A landscape with many valleys, sampled at points; each row gives a point and its height.
A ball rolls from a point to whichever of its 2 nearest points has the largest drop for the distance, and stops where none of them is lower. Distance is the straight distance between rows; heights are no part of it.
kula height 156: [-13   4 -19   2  35   1  14  25 -22   1 -18  -5  14  -5  15  -1   6  21
  21   2   6   2  -9   2  -9 -24 -22   7  -8]
Sevez height 348: [-17 -32 -15 -12  15  16  20  -5  14   5  14  -4  -8 -25   4 -20   3  -3
   3   4 -24  -3   1 -10   9  -2  17  -1   7]
Durug height 689: [-20 -38  -6 -18  -1   5   6  -3  -5  -4  19  -9 -10 -14  -5  -9   5   0
 -14  16  -6  -4 -12   5  -3  -3   5  -7   9]
dugo height 746: [ 11  28   8  23   7  -8  19 -14   8  20   5   5   8   0  14  -9  -8   2
  15  -3  11  -6  16  -1  -9   1   8  -6   9]
Bog height 706: [ -2  18  -2   6  -5  -8  -9  -4  11 -18 -17  -1  -6   9 -16  21   3 -14
   1  -4  19  11 -23  -6   6 -14 -13  -7  -9]
vit height 647: [-21  -8   5   6 -19  -4 -14 -13 -13 -27  10  -4   8  13   9 -11  15   5
 -26  17  -2   5  -6   3 -11  -6   2 -22  -3]
pali height 293: [-13 -33  -7   0  16  15  15   3   2  -1  10   5  11 -33   2 -27   2   4
   8  -4 -27  -5 -13   8   0   2   9  -2   2]
Gobu height 167: [-23 -16 -13 -33  12  -4  15  13   6   3   4  -4  -6 -19 -10  -2   5   8
  -9  -6 -17 -24   1  -8   0 -10  -9   3 -10]
Vizo height 592: [  5  16  11  26 -20   5  -5 -11   7  22   4  -3  -5   6  24  -5 -13  -9
   3   9  14  -4  -2   2  -4  -1   8 -22 -14]
ges height 815: [  6  -6  19  -2 -19   1  -6  -7  -7  -8  -7  20 -10   9 -14  11   3   3
  10 -24  13  23  24  10  -5  23  12   0  -7]
sesuf height 310: [  8   2   8   7  -8  -9  -1   8   5  -6  -9   6  -4  10 -23  18   3   4
  15 -20  14  25   2   3  -1   7   7   4   1]
zigoz height 149: [ -8  22 -16  10  -5  -5   8  25  -9  -6   1   0  11  14   3  25   9  12
  -1 -13  14   7 -13   9 -20   4  -2  -1 -11]
Tefel height 550: [  1  13  -7  -6  27  -9  22  -8  12  -4   7  -1  17  -1  -1   1  12  17
   0  -3  11 -27   3 -13 -22 -10 -25  14 -28]
leno height 486: [  5  -9  -6  -9   4  -7  -3 -25  -2  10   6  -9 -10  -2  -5 -18  -1 -19
 -14  24 -22   6   3 -16  18 -11   2   1  26]
pabi height 902: [-24 -15 -27  12   1   2   3  39 -19   8 -11   4   9 -15  11 -16  -6  22
  -5 -11 -15  -6 -27   1 -14   4  -5   0  -2]
Lagiv height 458: [ 10   3  -6  -2  -6  -8   8 -25   3  15  -7  -8 -16  -7  -5 -12  -2 -30
  -1   9 -15   4   7 -12  15  -8   6  -7  25]
fesar height 533: [ 17   5   7  -5  24 -16  14  -4  14  -1   6  -4  28  15   3  -1   7  22
   8  -1  11 -18  13  -8 -23 -14 -20  21 -19]
didut height 670: [  9  17   8  13   3   4 -10 -20  18 -12  -2   0   5   5   9  15 -11 -10
   7   1  29  -7 -16  -2   5  -2 -12  -3 -14]
meru height 275: [  3   3 -10  -8  32 -14   3  23  -4   6   1 -12  13  -1  -5   2  -4  24
  22  -9  -3   2   3   6   3 -17 -20   6   5]
rakem height 152: [-14  -3  -6  -5   1   0  12  24 -15  -4   8  -2   2 -12  -1  -2   7  13
   6 -19  -7  -2 -11  12 -13   6  -4 -13   0]
vab height 619: [ 13  15   8  33 -12   7  -2 -23  17  -6  -8   4   0  10   9   8 -11 -13
  13  -5  26  10   9   0   0  10   5  -5  -9]
Guta height 345: [  7   3  40  -1 -11   9 -28   4  -2  -8   7   1  10   8  12   6  -8   2
 -14   9  12 -17  -9  -1  28  11   1  17  -8]
Vume height 349: [ 36 -19  -6   8 -11   0 -10  21  -2  15  -3  -1   3 -17 -33   6  -1  -4
  12  -8  -6   8  -2  13  11   3  17  15   1]
lubu height 379: [-15  13  -8   2  -2   6  22  -4  -3 -12   6   2  -1 -12  13  -8  10  -8
   6  -1 -12   0  -4  -8  -8   2  10 -18   5]
Tamem height 294: [  0 -22  -7  21   9   1  -3   4 -31  -1  -1   8   6 -20  -5 -17   3  -7
  23  -9 -16  15 -21  16  -6   5  -8 -14  -5]
dolav height 726: [ -2  24 -13  12  10 -10  10  -5   2 -22 -10  -1   4   6 -15  19   9 -15
  12 -18  17  12 -18   1  -1  -8 -11  -5  -4]
Difun height 503: [ 14  -9  25  -3  -2  -3   2  23  -8   6  -4  20 -25  11 -19  10 -12  -7
  -5  -5   3  12   7   6   3  24  19  30   9]
monup height 442: [ -8  10  -3   4 -28   2 -20  14   9 -15 -11   6 -13  14 -11  25  -9  10
 -11   1  15  18   4  -9  -1  -3   3   0 -15]
nagiz height 662: [-22  -9   8  -7  -9 -10 -10 -14  -1 -19  15  -9   9   6   9 -15   4  10
 -28  23  -5  -9 -13  -2   2  -7  -1  -7  14]
tani height 307: [ -4   2   7 -13  36  -3   7   5  -8   6   8   1  18 -10   3 -10   3  18
  27  -4  -6  -7  22   4  -4   2 -22   9   6]
bir height 170: [ 13   9 -11 -17  19 -13   4  12  20   1  -2  -1  -5  15 -19  18  -8  12
   3 -10  -4  -2   5  -7  14  -4  -2  24   8]
rizon height 473: [ 21   0  28 -16  16   5   2  11   2   2  -1  23 -21  11 -12   8 -17 -10
 -13  -8  -5  -5  11  10   1  16   6  23  13]
guri height 410: [-27  10  -6  -6   9  15  27   2   0 -10   3  11   8 -17  22  -4  11   1
   2  -6 -12 -11  -7 -14 -14  -6   5  -5  -2]
tigu height 370: [  1 -29 -21   2   4  -3  15  18   0   9   3  -2   3 -27 -17 -11  -2   3
   1  -7 -17  -8 -25   9   4 -12   0  -3  -6]
Motas height 422: [ -1 -32 -24  24  -1  -4   5  19 -12   5  -2   9  12 -20 -20 -18   3   3
  -1  -3 -19  -4 -27   9 -11 -12   5  -7  -9]
Kase height 288: [  1   8  22 -15  -6  12 -17  -8   9   0   3   6   2   9  10  -9 -10  -4
 -16  23  -4 -17   5   7   7   4  -1  -2  15]
paza height 690: [ -5  20  -2   8  -7   0  -9 -15   3 -19  -8   0   3   5   2  16   5 -18
  -3   5  15   1 -24  -3   1  -5 -15 -16 -16]
tefid height 615: [ -5 -32  -4 -17 -24 -10 -15   4 -11   1   6 -11 -10   3 -16   7   9   4
 -21  11   4  12  -4   8  -7  -7   2  -9   0]
dopul height 415: [-17   8   1  -1  29   9  19   7   0  -3   7   6  13 -26  16 -12  16  27
   7  -7 -15 -14  18 -22 -18  -3  -9  11 -15]
luvu height 531: [ 15 -13 -31  23 -11   5 -20  23  -3  -2  -3  -2   4  -7 -11  12 -10  17
  13 -15  -9  29  -5  11  -1   7  -5  -2  -2]
belad height 611: [  0   7   4  26 -26   1 -17 -11  -3  -1  15 -23  10  10  21 -20  11   4
 -22  10   2   3 -10  -3  14  -5  16 -18 -17]
timab height 434: [-38   0 -14 -12   7  24  16   4  -9 -12  -5  10  13 -14  24   4  20  -2
  -5 -10  -3 -20 -20 -13 -12  -3   9   5  -7]
beb height 387: [-11 -18 -13 -14  16   2  18 -15   9  11  10  -6 -15 -11  -2 -20   1 -17
  -1  11 -23   0   6 -22  13 -19  16  -6  11]
Rif height 341: [ -6  13  -4   0  -6  -4  11  -5  -5 -18   1   0  -3  -8  -3   6  11 -12
   6 -13  -2   5  -9   1  -6   6  -3 -19   1]
tober height 318: [ -4   0  26 -22 -12  -5 -23   3   4  -1  -1   7   4  15   3   0  -6   8
 -27  16   1 -26  -6   5   3   0  -8   5  10]
fudi height 400: [13 17 20  3 17  3  7 -4  6  9  8 16 14 10 11 -5 -8  7 16 -3 -1 -9 32  4
 -8 18  6  9 26]
Gole height 424: [ 15  15  22  -5  27   3   6  -2   4   1   0  19   1  16   4   1 -11   2
   2  -4   0 -19  26   6  -4  20   4  21  14]
Ber height 637: [ 17   5  19  10  22   6   0 -13  15 -11 -21   7  -9  17  -1   8 -16 -18
   2  -2  20 -14  10  -2  31   7  -6  27   0]
seto height 224: [-11 -18  -4   4   9   4   6  11 -16  -3   5   2   7 -25   3 -20  -1   6
  19 -16 -20   5 -15  11  -7   7  -2 -11   4]
setav height 346: [  0  13   5   1  30  -3  16  -1  -5   6  11   0  24  -9  17 -12   7  22
  21   8   0  -6  33  -5 -18  -3 -15   9   2]
linad height 202: [  1  22  -6  16   4  -8   9  13  12 -10  -7   1  14  21   2  26   4   4
   6 -11  23  14 -14   7 -14 -10   2   8 -12]
roror height 382: [ -5   3 -15  -5  -7  -7  -1   0  -9 -15 -10  -2 -11  -3 -17  18  15 -19
   2 -17   0  16 -18   2  -3  -1  -4 -12  -7]
fezov height 718: [ -3  23  -3  -8  14  -4  15  -5  12  20   3   6  -4  -5   6 -24   1  -2
  -1   9 -18 -27  28 -16  -3   1   1  -1  -2]
nadag height 551: [ 10  -2  26  13 -16   6 -26 -14  -8 -11 -23   7 -16   5  -6  -2  -9 -23
   2   6  13   6   9 -10  20  14   3  19   2]
Zep height 228: [-18 -29 -10 -19  27   0  14  17   8   6   8  -4   4 -30  -4 -15   8   9
   0 -18 -24 -19  -5  -7   2  -6  -6   8 -13]
rikil height 485: [  8  21  13   8  -6   0   1 -12   7  25  -8  -4 -11   4   7 -13  -9 -14
   0  13   2 -15  10  -4  14  -7   4 -14  10]
sav height 199: [ 24 -27 -17 -12 -17   5 -14  15   5  12   1  -9  -5 -17 -30  16   7 -15
 -11  18  -2  -2  -7  10  14 -12  12  13   7]
voze height 598: [ 19  11  29  22   2  20  -3  -8   7  10  -4   7 -13  13  23   3 -24  -7
   1  14  18 -15  14   4  17  18   9  14  -1]
Zudi height 384: [-16   2   2 -11  19   4  18   7  -2   2  11   1   9 -27  15 -17   7  16
  11  -8 -22 -10  16 -10  -4   3  -4   2   3]
mused height 734: [ -7 -25 -13   2 -10   3   3 -19 -14   7  10 -15 -20  -4   3 -13  10  -7
   0  18  -9  24  12  -1 -10  -1  23 -20   4]
mefod height 830: [  2   2   4   2 -23  11  -2 -16  -8  -7  -3  13  -3   7  -2   4  11   0
   1 -16   1  23  24  13 -10  16   7 -23  -9]
Pataf height 569: [  6  17   9 -18  15  -9   1 -10  20  -5  -5   7   2   8 -10   7  -3  -1
   2   1   5 -22   2  -3   4  -2 -15   2   1]
vare height 588: [  7  -8 -16 -14 -19   6 -13  20  21  -9   2   0 -13  -4 -16  29 -17   8
  -6   3  -3   8   0  -5   7   9  -2  13  14]
giboz height 788: [ 6  4 33 19 -9  0 -1 -6  1 -7 -5 21 -2 20  1  8 -8  2 13 -6 15  7 19  7
 -9 33 17  6  3]
guted height 255: [  6   9  -3  15   3 -18   5  17  15 -13  -8  -2   8  20 -11  21  -4   7
  14 -12  16  21  -5  -4  -1  -9   8  10   5]
Kini height 578: [ 14  10  30  12  -8  17 -20 -11   2  -2 -10   7  -7  10  10   0 -17 -15
  -4  16  15 -10   6  -4  21  12   5  11   7]
tepa height 678: [  6  23  -8  15  22  -1  25 -17  11   8  11   2  12  -9  20 -12   2  11
   9   1   1 -13   8 -18 -20  -4 -12   8 -21]
Firug height 642: [ 14  20   1   8  15   2  -1 -15  16  35   5 -16  -5   1  19  -9  -8  -6
   1  10  10 -32  16 -14  12  -5 -14   2 -19]
fikuv height 428: [  7   7  -8   8 -13  -4  -5  -7  -8 -14 -17   4  -5   7 -18  17  13 -13
  12 -27  13  34  -1   0  -3   2  -2  -5 -13]
baki height 456: [-43 -10 -23  -3   1  33  11   2  -8 -12  -7   4   5  -2  22  -1  19 -10
  -2  -2  -6  -7 -16 -11 -13   1  23  -2  -3]
nol height 801: [  4   1  33   6 -13  -9   4   3  -6  -8 -11  21 -16  17 -14   9  -7   5
   5  -8  18  15  19   7  -1  24  17  15 -12]
kem height 517: [ 14  13  23  20  -9   6 -15  -8  -3  33  -8 -16  -8   7  10  -5  -6 -17
  -1   6   9 -17   4  -3  35 -14   1  -3  11]
tav height 614: [ 10  18   2  26  -9   9  -9 -16  10  14   5 -11  -5   4  34   6 -19  -8
   8   4  23   6  -9  -1  -5   4  -2 -10 -20]
labe height 464: [ -3 -19 -25  25  -3  -5  -5  27 -17  10  -1   9   8 -13  -9 -12 -10  11
   4  -3 -19   7 -24  12 -13  -3  -8 -11  -8]
palo height 116: [ 10   7  -5 -31  14  -9  -6  13  18   6  -2   6 -12  16 -21  13  -8   5
 -13  -1  -7 -22  10  -6   7   1  -9  20   0]
pogu height 534: [-14   0  -6  -6 -19   9  -4 -19 -24 -18  -9   9   0  10   1   9  19 -10
 -17   0   4  27   4   5  -3  -3  -4 -21 -20]
pivom height 426: [ 13  23  15   9   1   3   9  -6   3  21   5  13  -4   7   6 -12 -10  -5
  10  -8  -9  -3  23   4  -3  18  14   2  31]
Gibed height 660: [ 12  20  -6  12  14  -1  18 -21  15  31   7 -11  -3  -5  25 -14 -12   7
   7   1   7 -17   5 -16  -8  -9 -10   3 -29]
fatid height 397: [  9  -1 -15  16   0  -5 -10  12 -20  -4 -11  -4   1   7 -19  13  14   0
  24 -29   5  39  -7  10   0   0  -3  -4  -8]
Pif height 321: [  5 -25 -35  -3 -10   0   9  23  11   7   6 -11  -5 -25 -17   1  -7   7
  -7   1 -16  -8 -20   0  10  -9  -4  -5   0]
Kif height 448: [ 12  10  25 -12   7  10  -3  -6   5   0  -2  19 -12  10  -5   2 -11 -14
  -2  -2  -2 -10  14   6   1  22   3  10  20]
Kon height 465: [  2  19   7  12  18   0  15  -2  -4  -7  13   5  26  -2  17   3   2  13
  17  -5  15  -1   1   8 -23   0  -8  -2   4]
Nilef height 571: [ 15  -5 -21   0 -10   2  -4  15  19 -11  -1  -3 -12  -4 -21  25 -10   6
   9 -10   0  21  -4  -8  13   9   5  18  11]
kalu height 590: [  7  15   7  26 -26   8 -14 -26   2 -10 -16   6  -6   4   7   6   0 -20
   5  -4  14  19  14  -4   2   4   1 -20 -13]
pupo height 427: [ -8  17   1  12  23   5  13   3 -19  -1   7   2  17 -15  22 -10   2  10
  28  -1  -2  10   7   2 -15   2  -5  -9  11]
bepir height 532: [  9 -17  -1  -8  -3 -16 -17 -29  -7 -12  12 -19   0  -2 -12 -14  10 -10
 -24  18 -11  10 -15  -2  12  -5   1  16  22]
kef height 707: [ -7  18   6 -14   3   2  12 -10  12   4   6   5  -3  -7  12 -17  -4   2
  -6  20 -10 -21  12  -6  -4   0  -3 -13   2]
kegu height 646: [ 14   6  17  29   4  -6   7 -17  20 -15  -8   7  20  18  13  11 -12 -10
  16 -13  28   4   4   8  -5   5   3   9  -7]
Kozu height 256: [-15  -7  15 -26  -2   2  -8  -7   1   2  16   1  -1   4   5 -10  -2   0
 -23  23 -11 -18   6  10  -5   4  -6  -1  21]
rudup height 543: [ 17  12  21  28 -22   7 -24 -11  -4  12 -13 -13  -8   4   9  -1  -7 -18
   2   7  14  -3   9 -13  36  -7   6   8  12]
Bav height 842: [  2 -16  -5 -11 -23  11   3  -8 -18  -2   0   1  -2   1  -3   3  17  -1
  -7 -17  -1  30  14  24  -9  12   3 -20 -15]
kot height 383: [-14  -6   1 -17 -34 -11 -19  23   7  -4   3  -7  -8  11  -5  15  -6  14
 -27  10   5  -2  -3  -4  -6  -7  -2  -7  12]
nuki height 627: [ 23  20   6  13  18   9   4 -15  20  24  -1   0   4  10  21  -3 -15  -1
   6   4  11 -28  22  -3   8   6   0  16  -7]
Bapat height 777: [ 12   9  22  11 -18   7  -4 -14   0   1  -1  13  -7  11   2  -1  -3  -8
  11  -4   4   5  26   4  -7  27  21  -5  12]
tapub height 650: [ 17  12   1   8  16   4   4 -27  30   5  -1 -11   7   4  20   7 -15  -3
   9   1  22 -12   0  -4  10  -2 -12   5 -17]
mokor height 227: [  4   4  -8  -3  29  -8  15  23  -4   0  -8  -9  27   6  12   5   4  16
  19   3   9   7   6   1 -11 -31 -22   5  -3]
sorul height 703: [-22 -44 -16  -7   5  19   9  -5  -3 -11  10  -8 -11 -18   2 -11  11  -7
  -2   6  -8   4 -16   2  -6  -3  15  -9   3]
Nuko height 166: [-24  -6 -11   7  32  14   5  13 -29  -3 -14   8  13 -14  14 -11   9   7
  27 -11 -11   5 -21   1  -5  -2 -11   1  -1]
sudu height 612: [  5   2   5   6 -16  -9 -23 -25   1 -26   2 -22  10   5   0 -17  10   0
 -19   9  -6   3 -19  -8  21  -3   4  -3   5]
buk height 570: [ 16  11  18   7 -16   2 -28 -18   3  -5  -6 -11   4   5   5  -9  -2 -16
  -7  10   1  -4  -4 -10  35   0  -2   3  12]
siz height 505: [-26  -6 -19  -5 -14   8   6   2 -24 -15  -6   4  -1   8   3   8  23  -8
 -13  -5   0   9  -8   7  -9   2   1 -21 -17]
vuk height 587: [  1 -31  -4 -13 -24 -18 -29   0  -8   4   7 -16  -2   6 -26   7  11   2
 -30  11   4  24  -2   4  -1 -14  11  17  -2]
Navit height 553: [ 19 -15 -20  17  -9   1 -15  21   1 -14  -2  -2  -2   0 -15  20  -7  11
  22 -14  -1  37   1   2   8   9   6  18   4]
tutat height 567: [ -9  20 -16  -2  26  -2  24  -9   6 -12   1   8  12  -6   8   8   6   8
  -6  -3   9 -21 -17 -19 -16 -11 -18   8 -29]
Tup height 222: [-13 -25   4 -39   9   1   2  -3   2  10  22  -1  -6  -3  -5  -8  -1  -7
 -21  19 -13 -16   1   8  -1  -1  -7   6  18]
Bom height 593: [  0   9  12   1 -11 -10 -22 -20   5 -19  -6 -11  10  -1  -2  -2   1  -9
 -10  12  -2  -4 -16  -8  21 -12 -10  -9   4]
loz height 454: [  6  15   7  -4  -4   2   8 -12   9  18   2   5  -6   3   2 -14  -4 -17
   1   7 -11  -9  17  -2   1  11   6  -6  25]
bodid height 353: [ -8 -11   9 -27 -16 -14 -16  10   4   4   3  -4  -2  10 -14   8  -2   3
 -26  16  -4  -6  -9   4   2  -6  -8   1  16]
bolid height 558: [  4 -18   4 -11 -20 -22 -29 -12  -3  -9   5 -16   0   7 -23  -2  13  -8
 -23   7  -2  13 -18  -2   9 -10   4  17   7]
Doti height 372: [ 7 13 20  2  8 -4  6 -2  3 -3  5  9 10  9 -1  4 -2  8 17 -7  7  0 11 10
 -9 12  4  3 17]
Gule height 491: [ 12  10   3   3 -15  -2  -8 -26   7   1 -16  -2 -13  -4  -6  -2  -3 -28
   5   1  -3   7  10  -8   8   4   1  -3  24]
dep height 871: [-16 -34 -10 -10 -21   6   5  13 -17   2   2 -10  -8   2  -5  -3   9  12
 -21  -6   3  10   0  25 -15   6   3 -23 -12]
pezu height 521: [  9   1  17   2 -26  -1 -25 -26   0  -8 -16   1 -10   3  -3  -3  -3 -23
   0   8   3  16  10  -5   8   9   7   2   9]
salu height 220: [ 13   4 -16 -11  18 -14   4  20  10   7   5  -6   3  -2 -18  13  -5  14
  17 -17  -7   5  -5   3  17  -5 -10  11  10]
zup height 633: [-20 -16   4 -20 -17  -7  -5  -1  -7 -13   1  -4  -5   2  -4   6   8   1
 -18   7   0   5  -9   8 -10  -6  -4 -20   2]
rep height 218: [ -8  -4 -12 -28   2  -8  12  14   6   2   5  -7  -6 -13 -14   6   0   3
  -6  -6  -9 -11 -12  -1   4 -10  -8  -5   0]
nuzal height 287: [-10   7  -8  13   3   5   7   1 -28 -12   3   3  10  -3   9   0  18  -3
  19 -18  -6  17  -1   7 -11  17   0 -18  -3]
Mever height 613: [ 13   9  14  -7  18   1 -13 -11  12  -9 -19   5 -13  15 -17   7 -11 -17
   0   4   6 -12   0  -8  28  -4 -13  19   4]
supi height 552: [ 18 -20   9  -2 -21  -4  -8  16  -9  13  -6  10 -12  -1 -21  12  -3   7
   9 -14   1  25  17  12   0  22  21  16 -11]
zuk height 562: [  0  14  -3  12 -28   9 -10 -27 -12 -14 -14   8  -1   8   5   2  11 -18
 -10  -1   6  27  11   0  -5   1  -4 -22 -18]
lelap height 882: [-22 -24 -26  -6 -23   6   6  34  -8   4   4 -10  -9  -2   9  -2   0  17
 -25  -8   3   1  -8   9 -16   9   2 -18  -6]
bosod height 347: [ -7 -11  -5 -17  38  -9   0  18  -7  14   5  -5   8 -15  -6 -12   6  21
  22  -5 -17 -12  17   1  -1   0 -25  14  -3]
kuder height 350: [ -5   8   8 -21  16  -1  13   0   2   7  16   6   6 -11  -1 -13   0   7
   6  -6 -16 -19  19   2  -3  16  -6   3  13]
tudet height 316: [  6   6  19 -10 -10  -8 -22   7   5  -5 -16   8 -17  14 -18  12 -14  -3
 -11  11   9  -2  -9  -9  21  -3  -1  17   5]
Vemom height 352: [  6  -9 -16  18   6  -3  -4   9 -31  -1  -9  -3   4  -7 -13   3  11  -7
  26 -20  -9  26 -17  15   0   4 -11 -13  -6]
Vimuv height 750: [  8 -10  -6  -3 -20  -5   1 -22  -4  10   0  -8 -14  -4  -4  -6   9 -21
   3   8 -11  20  17   3  -5  11  15 -14  14]
gobez height 482: [-31  -3 -16   2  -6  20  13  -3  -8 -10  -1   1  -6   6  24  -6  16 -13
  -2   8  -9   7  -8 -12 -15 -10  23 -18  -4]
bigev height 676: [-32 -30   0 -15   6  -5   1  -8 -10 -15  21  -7  -4  -5   5 -13   7  10
 -24  21  -4  -5 -10  -5  -6  -7   3  -4  14]
doki height 315: [ 12 -20  -1 -18 -18  -4  -3   5  -4   7   4  -5  -8  -7 -21   9   7  -7
   6  -5  -3   8  -5  15  -1  11   5   0   5]
Muz height 530: [ 11   9   2  -9  27 -18   8  18  12   3   2  -4  18  17  -4   9  -1  28
  10  -4   5  -9  16  -2  -6 -11  -9  22   6]
kuf height 364: [  7   4  36   5 -10  -1 -26  10  -4  -8 -11   5  -8  14  -4   9 -12   1
  -8  16  26  -6 -14  -9  31   1   3  22 -12]
tavi height 606: [ -4  23 -14 -12   3 -13   7  11  20  -8  -7  -4  -4   0 -16  18  -3  10
  -3  -6   8  -6 -12  -7   2 -15 -11  -4   2]
Sali height 858: [ -4 -38 -11 -15 -19  11   0  -8 -21   2  -1  -4  -9  -2  -8   2  12   7
 -22  -6   7  28   9  26  -9   0   3 -19 -19]
Bogo height 480: [-35 -21 -20  -7  -5  18  14  10 -20 -14  -3   2  -2   0  12  -3  16  -6
  -6  -8  -6  -4 -16   4 -15   8  10 -12  -8]
ren height 332: [  1   7   8  11  -1  -2   0   4 -11  -9   8   6  10   0  -1   3   8   4
  19 -18   2  13   7  14 -14  15   1 -15   6]
laki height 630: [ -6  -1   3  16 -27   2 -22 -23  -8 -20   7 -13  14  14  11 -18  14   8
 -29  12   4  13  -4   1   1  -2   6 -16 -11]
degal height 174: [ -2  -8  -1 -39  10  -5  -5  11  10  13  10   1  -8   3 -17   4  -1  -7
 -22   8 -16 -19   4   0   6  -5 -17   9   8]
fipiz height 731: [  8  32   6   8   9  -5  19 -11  14  31   2   4   0   0  10 -17  -8   0
   4   3  -2 -24  19  -7  -1   1   3  -2  -1]
bunaz height 763: [ 13  -3  11   2 -26   2  -3 -17  -2  17  -5   4 -17  11  -1  -9   4 -16
   1   0  -8  17  28   5  -7  17  23  -8  16]
niv height 661: [ 16   2  20  23  15  -7  13 -13  16 -13 -17   7  12  19   8   6 -17 -12
   8  -4  23  -7  13   6  18   8   5  28  -1]
vizig height 507: [-30  -1  -3   7  -1   9  13  -3 -11   8  -3   2 -11  12  15 -18  14 -12
  -5  13  -3   4 -11 -16 -13 -22  33 -23  -5]
tov height 320: [  7  11  28  -3  -8   9 -26  -6   7   2   8  -1  13   5  21   4 -14   4
 -12  17   8 -24  -4   5  15   3  -7   4  -6]
rived height 386: [ -8  21   8  15  25   4  23   0 -10  10  12   5  16 -20  28 -14   1  19
  21   3  -5   3  17 -11 -18  -7  -2   1   1]
seso height 502: [  5  -8 -24  19   5  -4 -11  27  -8   6  -1  -4   6 -10  -6   1 -14  17
  20  -6  -9  17 -16  15  -3  -5 -16  -5   3]
tupes height 356: [ 11   6  20 -20  12  -2 -22  16   9   0 -13  12 -17  20 -10   8 -17   0
 -21   9  -4 -14  -4  -8  23  -6  -8  26   3]
Dap height 589: [  7  12  10 -17   8  -1 -14 -18  13  -6  -7   3   0   5  -8   1  -5 -15
  -8  11  -4 -21   2  -6  22  -2 -14  -1   8]
Topul height 616: [ 22  21  20  10  13  17  -1  -8  14  20  -2   9  -8  16  18  -1 -21  -8
  -5   6   4 -24  23   0  10  14   4  11   8]
siv height 423: [ -4   5 -10 -10  10  -7  18 -18   9  11  -5  -3 -16  -8  -3 -17   0 -16
   1   7 -24  -9  15 -23  16 -12   4  -8  11]
mopu height 268: [ -1 -10 -14 -15 -17  -4   2  21   4   2   3  -9 -12  -9 -16  12   3   3
  -3  -9  -5   6 -14  10  -4  -1   0  -8   0]
tek height 509: [ -6 -22  -6 -16   8  -6  -5 -24  -5  -6  20 -12  -6  -5  -7 -12   5 -13
 -16  28 -16   2  -8  -9   9  -9   2   5  21]
gogad height 632: [ 16  17  -5  14   7   8   2 -20  17  14   5 -15  -2   1  38   6 -22   1
   7   1  18  -4 -13  -5  -1  -4 -14   0 -21]
Kugis height 591: [ 13  10  16  15 -26   2 -23 -12   3   6   8 -20   9   7  14 -12   2  -2
 -15  12   2  -2  -5  -5  27  -4  13  -3   2]
Zit height 411: [-13  12  -7  -1 -32  -4 -18  21   8 -11  -5  -4  -6  11   0  23  -4  11
 -27   7  14   3 -10  -7  -6 -10  -8 -10  -2]
fip height 281: [ 28 -23 -16  -2 -20  -1 -14   9   4  12  -8 -12  -6 -19 -30  12   8 -14
   0  -1   1  16  -1  11   9  -4  14   9  -7]
gofu height 586: [-12  22 -17  -8  12  -5  19   8   2 -13  -3   0   5  -4  -2  15   6   3
  -4  -8   9 -14 -21  -6  -7 -15 -12  -2 -14]
Dabuf height 292: [ -8 -22 -13  -6  27  -8   4  21  -2  19   5   1   8 -28 -11 -20  -2  19
  11  -9 -26 -19  -4  -2   4  -5 -19   9 -12]
dav height 236: [-21   2 -18  14  14  15   6   9 -32 -13  -2   6  11  -9  11  -6  16  -4
  26 -15 -17   6 -17   2  -1  10   2  -8  -3]
mamik height 566: [ -3  16  12  22 -24  -1   8  -8  -4  23   1   4  -7   9  14 -14   2 -12
  -3   9   7   0   8   5 -13  -1  18 -36 -13]
barod height 527: [ 16 -14   5  10 -11  -2  -5  33  -5   4   5   9 -16   3 -19  16 -16   8
   6  -4  -1  23  13   5   4  28  21  29   4]
minom height 720: [-18 -36 -22   6   3  20  -1 -18 -14  -5  13 -12 -20  -9   3  -9  13  -1
  -4  14  -8  21  -4  -9  -7  -7  28 -14   2]
mov height 538: [-18   5  14  14 -10  -6  12 -12  -6  15   0  -4  -6   6  16 -23   2 -16
  -4  13   2  -2  -6  -4  -9 -17  21 -32  -7]
Rator height 694: [ -1  21   1  -6  11   2  17 -16  14  -4   9   9   9 -10  12  -8  -2   9
   0   6   4 -27   4  -8 -13  -5 -11  -2 -13]
kevi height 59: [-19  -4 -22   4  29   2   8  28 -20   6 -14   2   5 -14   6 -11  -4  17
  15  -8 -11   0 -22   1  -5 -17 -18   4  -7]
neto height 549: [  5  16   4 -13  24 -15  10  -3  11  -2   3   4  12   5 -10   4   5  14
   7 -10   7 -17  12   2  -8  -1 -11   6   0]
kuvo height 891: [-17 -21 -33   5 -13   3   8  35  -5   2   0  -1  -1 -14   6  -8  -9  17
 -19 -12  -7  -6 -23   6 -12   6   0  -8  -5]
Vanez height 512: [ 15   6  18  -3  20 -18  11   7   7   1  -3   8  32  16   7  11  -3  17
  13  -1  16  -8  12   1 -14 -16  -4  18  -1]
rapo height 88: [ -8  12 -13   7   5  -4   6  34 -14   0   3  -4  10  -3   2   8   5  23
  10 -14   4   3 -13   9 -15  -3  -7  -4   2]
tizik height 360: [  7 -20  17 -19 -21   1 -19  -7  -7   0  -1   4 -14   7 -16   8   2 -17
  -6   3  -1  12   7  10  -5  14   8   4   7]
Savuk height 490: [ 13  11  14   9  13  -7  11  -9   9  -3   7   4  29  12  18   6  -6  11
  13  -7  21  -2   0   8 -24  -7  -5  11  -7]
vetob height 603: [  1  10 -17 -19  -9  -5  -5  15  25 -10  -4  -3  -9   1 -11  27 -12  14
 -11   5   2  -1  -6 -12   9  -7 -10   7  10]
nuful height 270: [ 16 -20 -26 -20  -8   1   1  18  13  11  10 -10  -5 -18 -28  10  -2  -1
 -12  10 -11  -8 -11   2  17  -7  -2   7   8]

For each start below, name the point where the ball stops.
vetob | sav
fipiz | Lagiv
niv | tani
Zit | palo
gofu | tani
paza | Rif
